A landscape with many valleys, sampled at points; each row gives a point and its height.
From any point a ball rolls to the lowest of the 5 points nearest to it. It stops when none of these is lower. Distance is the straight distance between rows; heights are no part of it.
(10) (h 24.9): [-1 20 17 23 -6 1 -1 -7 6 8 -23 5 16 -7 -13]
(502) (h 33.7): [-9 -12 1 -12 32 -18 6 4 1 -6 3 0 -24 7 10]
(138) (h 23.2): [26 -36 -35 -31 -30 24 -5 0 -19 7 28 -7 -9 5 11]
(642) (h 58.5): [2 5 24 25 15 8 1 3 25 15 -37 -7 13 0 -20]
(627) (h 19.1): [3 -29 -8 -14 19 -14 3 9 -9 -5 12 2 -18 21 14]
(660) (h 23.9): [1 19 24 24 -6 -6 5 -17 12 19 -38 -1 4 -11 -11]
(604) (h 17.7): [3 14 22 25 -5 -2 2 -12 13 16 -35 -4 14 -7 -19]
(103) (h 68.6): [13 -15 -23 -26 -37 20 -5 2 -18 -5 26 0 -6 -5 8]
(516) (h 24.7): [-8 -17 -6 -10 17 -13 1 5 -4 -12 9 -1 -14 12 15]
(436) (h 10.3): [16 -15 26 31 2 9 14 5 37 25 -52 -20 5 -8 -24]
(389) (h 48.3): [-4 15 -10 -11 -9 -7 2 -17 1 -5 7 2 -15 -20 3]
(311) (h 44.1): [-4 31 6 16 -17 -2 -1 -11 -8 -2 -6 9 18 -17 -2]
(323) (h 47.2): [-1 14 -10 -10 -10 -6 5 -11 -4 -7 6 4 -9 -21 5]
(156) (h 58.2): [-16 1 10 2 15 -11 -3 4 1 -4 -4 3 2 4 2]
(212) (h 49.1): [-10 2 -6 -1 -15 -2 -4 7 -17 -12 15 7 11 7 9]
(421) (h 73.5): [-2 2 18 22 19 -8 6 -10 23 13 -37 -11 1 -5 -13]
(654) (h 19.5): [3 -12 -7 -15 7 -7 0 8 -10 -7 14 3 -13 11 9]
(33) (h 15.3): [5 -13 -15 -27 0 -3 3 -1 1 -8 18 -5 -28 1 11]
(200) (h 56.6): [-12 0 18 20 31 7 -5 18 16 2 -15 -7 17 13 -9]
(193) (h 47.1): [15 -8 -25 -28 -31 26 1 -3 -2 -7 28 -3 -18 -8 7]
(61) (h 58.0): [-14 -10 13 2 33 -11 -3 21 -1 -5 1 1 -2 25 9]
(199) (h 49.5): [-2 33 -6 8 -23 -1 4 -22 -8 2 2 7 5 -29 -1]
(361) (h 44.8): [-12 25 -2 10 -21 -5 -3 3 -15 -4 10 11 22 -5 1]
(182) (h 71.0): [-9 13 12 13 13 -3 -6 12 0 -6 -4 4 19 6 -3]
(457) (h 33.2): [-5 18 14 20 7 -7 -1 -6 12 6 -20 2 15 -4 -12]
(409) (h 44.3): [10 -4 20 33 26 30 6 18 30 7 -34 -18 27 -1 -26]
(538) (h 28.7): [-8 -4 -5 -10 10 -20 5 -7 -2 -6 6 -4 -20 -7 4]
(287) (h 65.1): [-9 12 8 6 15 -13 1 -2 9 -3 -6 1 4 -1 -3]
(280) (h 52.6): [-2 13 -11 -4 -20 -1 0 -7 -15 -13 17 6 2 -10 6]
(178) (h 59.8): [-6 6 -3 -6 -3 -7 4 -3 -3 -15 10 6 -8 3 4]
(472) (h 15.1): [12 -29 -21 -19 0 -4 -2 10 -22 -2 15 7 -3 21 15]
(463) (h 38.4): [-13 6 6 0 17 -17 -1 -10 2 -1 -4 -1 -8 -4 -1]
(628) (h 46.2): [-11 13 23 18 19 3 -5 8 12 6 -22 -2 17 6 -14]
(141) (h 73.6): [-18 -2 21 14 29 -9 -1 10 17 1 -10 -5 5 12 -1]
(504) (h 26.9): [-4 -17 0 -6 23 -13 -4 17 -6 -6 8 4 -4 23 14]
(662) (h 77.9): [-14 4 20 19 31 -7 2 -4 23 13 -23 -10 -1 2 -9]
(429) (h 9.2): [21 -29 -28 -27 -13 12 0 6 -12 5 22 -1 -20 7 15]
(347) (h 44.9): [-7 12 20 10 13 -15 -3 -14 11 3 -20 -3 -1 -8 -7]
(44) (h 46.5): [-14 2 7 2 27 -17 2 -7 13 -3 -11 -1 -12 1 1]
(488) (h 33.6): [-4 19 17 17 6 -10 3 -12 11 7 -16 1 10 -10 -10]
(130) (h 28.6): [18 -16 -25 -29 -17 12 1 2 -7 -5 25 -5 -19 2 10]
(442) (h 45.7): [-4 6 22 27 25 9 -2 9 23 11 -26 -9 22 11 -15]
(300) (h 59.1): [-1 9 -12 -10 -19 -1 1 4 -20 -11 17 11 7 -7 5]
(618) (h 49.2): [7 -14 -14 -16 -10 -1 1 5 -18 -9 22 4 -3 6 14]
(452) (h 66.1): [-1 7 -10 -7 -14 -2 3 -4 -10 -12 14 5 -5 -7 6]
(97) (h 60.8): [17 -26 -25 -23 -28 13 -4 5 -25 1 27 1 -3 1 13]
(446) (h 53.6): [26 -24 -22 -31 -41 41 -6 -8 4 15 33 -8 -23 1 -2]
(671) (h 42.6): [-8 23 8 10 -4 -8 2 -11 -4 -2 -6 8 7 -12 -6]
(277) (h 12.5): [12 -25 -22 -26 0 0 0 3 -7 -3 18 -3 -26 10 14]
(596) (h 55.3): [4 7 -18 -16 -31 9 1 -9 -14 -14 27 2 -10 -20 8]
(117) (h 14.4): [9 -26 -17 -18 5 -5 0 9 -17 -8 17 5 -12 20 19]
(59) (h 26.4): [-4 25 15 25 -4 9 -9 5 0 6 -18 0 28 2 -15]
(148) (h 65.5): [-7 -1 21 24 29 5 3 6 28 15 -33 -8 12 4 -19]
(153) (h 44.2): [-1 24 6 8 -7 -12 8 -17 3 2 -7 3 -2 -22 -5]
(210) (h 74.2): [8 -12 -20 -15 -30 4 0 9 -25 -7 25 7 3 3 7]
(40) (h 8.5): [-7 7 -3 0 -4 -2 -2 3 -9 -13 12 9 3 0 5]
(415) (h 27.7): [-8 17 20 23 10 9 -8 5 10 5 -19 4 27 6 -15]
(301) (h 6.7): [28 -33 -32 -31 -37 38 -8 -3 -10 20 30 -6 -1 2 3]

For each start below, name the point where the ball stops.
(103): (301)
(153): (604)
(210): (40)
(472): (429)
(457): (604)
(141): (604)
(311): (604)

Two balls start at each pair of points below. Name the first point that both come to, or write never.
(618), (516): (117)
(627), (33): (277)
(182), (61): never
